Points, in no order, along strands that fork, close into loops and pass close to each other.
(in the rows, 128 means zero)
Two points are linked if the straight distance between their rows is under 124. Some points are linked to none.
nevir: [147 133 152 191 107 140 147 138 140 105  72 122 117 163 121 118  97  86
 104 153 147 132 158 130 122 182 131 149  66 156 128 180 111 138]
nev: [ 86 132 147 131  84 151 152  97  69  97 156 134 146 116 107  95 147  80
 106 134 151 110 133 138  97 217  94 142 149 185 121 159 105 146]
Pabe: [133 130 126 113 110 122 111 141 166 136  88  86 140 102 132 167 103 187
 154 117 116 138  80 126 184  61 164 140  93 104 112  88 155  38]
lat: [161 174 101  66 125 110 122  89  56 148  71 108 193  60 135 105  99 113
 182 104 121 139  96 119 112 121 117 155 168 101 106 145 104 164]
mun: [139 133 120 136  99 113 100 149 179 138 114  99 137 137 138 184 138 169
 162 146 115 168 112 116 156  73 163 131 102 126 110  62 150  27]
tok: [140 119 130 168 120 115  90 152 166 147 180 136  89 165 110 182 161 160
 149 167 122 150 136 117 116  88 154 120 114 114 102  89 145  73]
rumil: [188  95 165 121 108 168 137 124  76 150 190 120  94 122 167 112 142  67
 141 173 165 155 139  44  86 148  74 104 179 139 105 132 156 170]
Livi: [117 143 138 125 106 139 134  85  51  93 129 124 137 116 118  88 129  85
 129 128 135 107 134 148 108 179 105 178 116 159  92 155  89 163]
lepus: [142  93 140 139 106 172 122 163 113 110 194 141 104 152 163 130 163  81
 139 149 153 137 149  76 117 169  87  84 148 157 136 114 145 123]
Tatod: [141 129 124 195 122 124 131 129 149  98 114 131 138 145 134 144 130  61
 113 132 116 154 155 118 137 183 147 164  72 154 140 137  86 131]
dif: [128 142 126 125 104 140  73 145  76 156 163 118 101 142 132 135 184 120
 178 174 132 156 144  65 102 140  95 133 142 107  88 118 127 136]
mes: [117 119 139 170 141 113 100 144 177 149 166 135  70 153  89 171 162 188
 111 156 112 122 122 158 130  75 167 139 118 101  92 102 123  84]
Sosi: [105  96 169 116 102 125 152 109  79 115 202 123 123  94 145 113 130  68
 100 138 162 165 131  94  73 202  88 124 188 179 157 139 116 136]
Nanar: [167  83 124 133 108 178 191 128 142 105 107 153 163 125 168  94  95  93
 116 125 178 107 142 134 112 167 116  65 178 205 198 124 171 152]
mot: [157  81 122 120 127 152 206 142 163 119 138 144 155 111 166 111 113 107
 122 114 183 124 142 132 122 154 113  50 209 196 219 111 187 144]
pup: [ 95 102 111 100 158 126 126 115 183 121 144 125 147 135 106 138 158 168
 121 101  82 109 117 178 173  78 141 125 136 140 124  31 120  88]
resi: [114 148 125 110 121 127  82 126  65 150 159 113  89 120 116 145 168 159
 176 176 122 150 124  81  91 108 117 155 161  91  71 112 137 113]
rit: [138 160 121  63 157  78 118  70  57 171 124 101 159  58 121 123 103 112
 168  97 102 149 117 110 115 122 101 154 165  86 108 147 101 184]
Rikem: [ 91 148 105 101 101 157 100 125  94 116  71 123 153 121 145  95 143 157
 136 131 115 104  82 135 149 102 147 175 127 128  89  94 103  89]
gaf: [157 113 170 131 159 129 134 111 106  95 131 141  54 171 137 107  73 135
  52 121 115  90 128 144 107  96 118 141  77  89 112 200 141 143]
memi: [116 152 108 165 130 129 165 145 168 120 114 124 183 126  96 138 153  85
 106 111 126 151 149 142 142 209 134 133 129 156 180 156 116 156]
vog: [126 130 148 150 127 145 150 120 117  92  93 127 116 145 110  86 101 101
  79 123 137  92 134 166 132 167 119 153  69 136 130 178 102 156]
fot: [123 142 112 182 103 151 120 128 130  97 135 128 152 161 135 132 175  57
 122 140 113 151 154 101 133 197 123 149  97 165 132 115  99 127]
vepo: [101 169 143 117 111 138 108 158 129 153  51  92 109 127 122 114 112 192
 129 146 127 116  94 122 152  89 159 166 105  87  95 151 133  85]
bime: [144  77 133 123 136 128 190 133 147 107 181 133 132  93 176 135 126  84
 123 117 170 153 139 110 110 163 103  77 201 187 200 104 159 128]
laner: [144 104 163 149 131 124  96 136 137 105 126 133  59 158 142 140 112 178
  96 154 106 121 123 142 128  64 148 175  82  90  88 134 121  80]
kag: [ 48 143 147 119 104 113 143 147 133 144 200 127 151 123 105 137 198  95
  84 116 119 165 147 119 108 212 117 111 191 162 181 131 112 129]
nuga: [ 94 143 128 150 133 120 172 132 154 113 125 134 158 104  90 122 149  89
  66  90 107 126 131 174 145 209 129 158 103 132 177 169  89 154]
galed: [151 147 137 132 133 109  90 132  88 124 131 115  84 117 131 163 125 157
 158 168 109 158 110  93 108  86 152 174 122  77  78 125 125  84]
duru: [172 106 137 129 156 129 150 125 132 111  91 135 126 132 147 122  60 122
 138 126 137 126 140 129 124 132 124 108 118 141 149 136 136 151]
rulag: [106 149 123  76 143 123 127 123 145 137  63 123 123 120 129  89  89 191
 109  95 122  90  91 152 150  69 121 127  96  73 138 142 146 130]
mifod: [107 167 108  61 123 126 109  97  48 137  96 117 161  69 135 108 120 153
 172 109 117 112  86 129 119 105 131 160 167 105  91 122 109 135]
rut: [130 121  92 139 147  94 119 129 156 146 193 116 149 108 129 170 174 100
 181 126 134 173 156  94 136 129 129 104 163 137 142  92 141 133]
rus: [ 90 162 111 145  93 169 123 120 147 111  76 134 194 172 120  92 171  95
 127 128 109 107 138 144 140 166 129 156 112 170 114 110  99 133]
sev: [132 132 143  71 156  98 138  70  71 171 137 110 171  60 112 108  82 113
 166  98 130 125 125 121 106 136  95 121 209 141 128 152 122 197]
mika: [112 124  97 176 144  75 134 131 174 139 193 141 147 107 115 193 178  90
 112 104 107 178 149 122 151 164 184 134 150 123 160 121  98 139]
gonef: [ 72 156  92  86 108 148 100 120  88 139  97 127 166  94 132 107 163 173
 163 121 115 105  82 140 140  99 146 151 165 127  90  82 114  96]
fopov: [ 88 186 114 140 124 120 114 171 148 182  84 108 127 152  86 126 159 176
 155 158 135 135 135 119 128 121 146 117 132 107 116 142 132 128]
gotur: [115 123 139 133  96 144 169 119  99 118 152 130 144 105 117 109 140  78
 106 135 162 142 139 121  93 222  94 118 169 174 161 157 121 154]
Ropad: [140 144 137  95  76 197  95 153  60 147 103 162 124 158 141  84 125 143
 152 184 164 100 125 107  65 116  88  83 180 138  79 162 171 140]
zuz: [145  79 118 115 108 164 131 135 163  93  65 141 165 175 175 111  83 142
 146 135 155 103 140 128 120 113 123  90 126 187 137 100 158  99]
Kove: [160  94 164 122  92 145 154 100  74 130 189 107 124  89 165 104 142  43
 119 154 169 174 131  68  80 194  75 124 188 164 135 136 136 169]
teda: [122 129 110 186 151  81 124 129 184 146 157 148 126 121 114 176 152 113
 109  97  95 151 135 141 171 132 186 147 103 106 142 125  83 141]
durif: [125 118 122 157 159 113 165 161 191 136 105 129 137 129  98 147  97 134
 100 106 139 129 146 151 146 148 159  85 114 132 184 168 138 157]
gugik: [162 110 159 146 149  96 107 103 135 123 170 158  54 141 135 159 102 173
  96 121 103 115 113 148 120  58 142 155  90  60  97 145 125 109]
kos: [101 140 124 169 157  88 124 141 199 168 134 143  95 132  89 142 145 159
  84 102 102 116 128 163 175  99 173 134  94  80 138 143 104 142]
lub: [101 135 108 137 131 149 137 144 157 129 104 129 160 163 116 120 141 139
 138 129 135 110 145 131 132 152 135  97 140 160 143 120 138 135]
far: [167  72 123 131 114 176 155 127 155  93  90 152 160 158 184  99  82 109
 143 135 172 102 144 125 114 131 114  67 153 207 163 104 172 126]
Zake: [ 93 120 143 159 160 102 116 132 170 164 172 142  61 125  73 149 158 185
  87 123 103 103 120 179 151  83 158 138 124  86 106 123 117 116]
laf: [149 107 148 143 156  82 100  82 103 124 200 162  64 109 136 167 124 143
 115 108  93 127 118 142 125  79 139 166 106  76  97 121 104 122]
rova: [140 110 104  77 175  91 143  74 160 116 128 147 137 103 148 136  78 169
 133  61 106 118 100 159 137  56  99  93  91  91 165  86 170 125]
Vas: [109 156 112  96  85 164 105 113  63  96  62 132 161 121 152  75 121 132
 132 137 133  93  93 152 109 116 134 176 115 142  79 134 100 117]
Tuse: [145 127 117  94 135 107 113 138 173 141 121 103 138  94 117 162 108 203
 147 103 108 133  78 163 163  43 154 126  99  86 133  73 150  60]
Tose: [ 95 183 103 116 115 128 108 189 152 200 118 119 155 162  82 131 182 177
 176 151 146 137 149 113 145 117 132  60 161 113 134 131 159 138]
Tirom: [ 78 198 119 122  93 144 105 167 130 178  44  95 141 128 104 109 145 193
 153 150 138 120  94 114 143 104 163 142 131  99 102 148 137  97]
lam: [134 128 129 125 117 131  98 190 160 169 228 121 119 159 105 161 199 132
 169 153 138 143 155 105 153 117 113  55 160 116 126  97 163 110]
lus: [130 119 102  74 156  98 113 101 137 137 154 119 141  72 127 155 134 185
 159  84  91 129  86 172 159  53 125 133 121  98 131  44 131  81]
sazo: [130 129 104 153 132 102 102 145 165 150 201 127 124 141 113 177 189 125
 169 146 120 163 150 105 137 111 144 100 139 124 124  80 142 103]
Pobo: [168 151 120  85 138 110 115  94  56 100  90 121 139 107 163 115  90 108
 146 107 104 138 103 119 126 108 119 172 100 104 106 126 100 133]
Zote: [167  84 135 137 148 136 170 125 124 108 166 135 106 107 154 139  98  86
 124 137 160 148 144  98 103 162 119  99 164 160 163 121 149 147]
Nekam: [156 123 124 170 101 157 110 153 133 119 135 134 136 172 163 132 146  72
 154 151 140 157 162  76 128 169 104 108 107 162 135 117 129 123]
kal: [147 163 119 135 106 124 128  95  72 101  87 119 159 112 117  91 131  84
 155 133 129 133 135 139 117 171 107 191  96 139  95 153  81 165]
Buke: [153  82 164 110 160 144 155 105  79  78 150 141  73 150 140 120  66 121
  79 124 125  91 129 142 104 124 111 123 119 133 122 165 142 141]
zuboz: [107 146 123 171 119 129  85 137 103 139 156 128  88 156 118 146 184 115
 139 172 115 149 147  90 117 144 134 155 111 118  95 112 108 118]
gim: [144 134 159 161 111 116  89 142 129 129 115 120  68 141 143 162 126 171
 125 170 108 151 114 115 129  73 162 183  93  87  75 134 121  56]
susi: [114 150 102 151 121 146 147 148 153 136 125 125 183 144 113 136 166  89
 137 119 138 149 152 113 139 186 120  99 154 163 167 137 139 153]
Mulum: [125 100 134 101 109 145 120 139 157  99  47 119 145 157 161 115  78 163
 126 127 137 102 120 135 141  98 136 135  90 147 120 115 133  92]
gad: [146 123 134 120 133 134 122 135 119 108  70 122 124 147 149 120  80 143
 142 139 132 122 128 127 120 115 132 139 104 132 118 130 123 117]
ser: [202  81 162  97 173 135 166 100  78  98 145 144  88 139 151 127  45 105
 100 135 121 102 131 116 102 115 109 106 147 142 126 151 148 146]
Bure: [104 133 111 135 157 123 163 139 191 131  83 128 166 128  99 116 109 129
  90  78 117 109 134 170 168 145 130 119  90 127 187 162 120 174]
gamut: [122 154 139  71 126 148 128 121  95 123  60 125 129 136 135  69  80 168
 105 114 136  75  95 161 117  90 120 141 114  98 106 168 132 142]
kodo: [134 145 130  76 100 159 126 110  74 103  50 140 157 130 141  64  80 133
 117 125 144  73 100 172  98 109 118 143 121 135  89 165 123 148]
soka: [124 146 162 144 143 131 125 112 114 111 111 130  66 158 122  75 106 123
  46 117 126  89 131 163 130 117 120 173  54  89 115 194 116 155]
kat: [170  96 161 131 116 174 120 154  87 128 198 141  71 154 155 129 139 100
 147 183 159 140 149  60  88 136  79  99 156 133 101 136 162 139]
Kef: [ 99 148 137 142 142 108 108 156 177 160  80 115  97 140 105 116 129 177
 103 134 111 114 123 150 158  85 157 157  90  87 117 139 114 110]
mez: [ 93 136 141 142 126 138 172 124 129 102 110 129 132 120  88  91 129 106
  67 104 130  90 130 180 135 195 116 148  93 137 154 182  97 158]
diri: [122 114 109 121 134 147 156 131 185 114  46 132 201 143 126  99  89 129
 114  84 136  94 137 168 158 135 123 116 102 165 171 140 123 160]
Bel: [101 119 127 169 128 124 106 119  99 123 192 130  90 129 124 156 170  92
 118 153 121 143 149  99 109 171 137 150 129 136 112 121 108 129]
bagi: [148 110  95  78 176  79 129  92 148 124 156 134 156  75 150 157 105 158
 172  65  97 136 112 160 151  67 114 108 115 106 156  64 140 115]
zoven: [104 136  92 154 143  81 126 131 170 149 214 121 175 112 118 192 210  83
 142 108 115 193 158 100 162 154 156 115 176 132 160 103 131 136]
Dit: [100 130 128 140 155 128 147 152 155 140 110 122 112 141  93 129 113 159
 119 131 138 105 141 148 125 142 145 100 127 128 145 153 136 149]
Zib: [106 125 111  91 172  96 142 113 187 144 111 136 129 114 109 120 102 191
 116  76 113 102 107 174 155  62 118  95  93  83 165 117 159 142]
butib: [120 163 102 118 119 122 106 185 168 178 156 122 173 166 110 143 195 138
 184 139 134 153 160 106 167 118 123  55 161 125 143 105 156 125]
ler: [134 104 137 177 142  94 108 115 119 126 198 149  66 122 124 175 135 119
 117 139 120 139 136 116 116 131 166 160 119  98 101 137  97 132]
kesob: [211  80 150 135 162 132 171 113 125 103 124 145 103 121 156 136  46  93
 112 133 139 129 140 113 114 134 127 100 132 147 160 136 147 152]

How many points has the smallest loop of links through each point below? Write none if it is on no loop.
tok: 9
Tirom: 12
gugik: 10
gad: 10
rova: none
Livi: none

A fork is a point with three links, a tip a point with one. Leave the first point through the second and follow the links. Name the first fork or tip that comes.
fot, Nekam: kal
bagi, rova: sev
memi, susi: diri
rit, lat: mun
vepo, Tirom: sazo
diri, Bure: vog
Zote, bime: kesob

Name the points in between on the shortest way along the links from the first point to the second, in order.
mika, Tose: zoven, rut, sazo, lam, butib
sev, kodo: rit, lat, mifod, gonef, Rikem, Vas
gamut, Tuse: rulag, Zib, rova, bagi, lus
Kove, diri: rumil, kat, lepus, Nekam, fot, Tatod, nevir, vog, mez, nuga, memi, susi, lub, Dit, durif, Bure
memi, Mulum: nuga, mez, vog, soka, gaf, Buke, ser, kesob, duru, gad
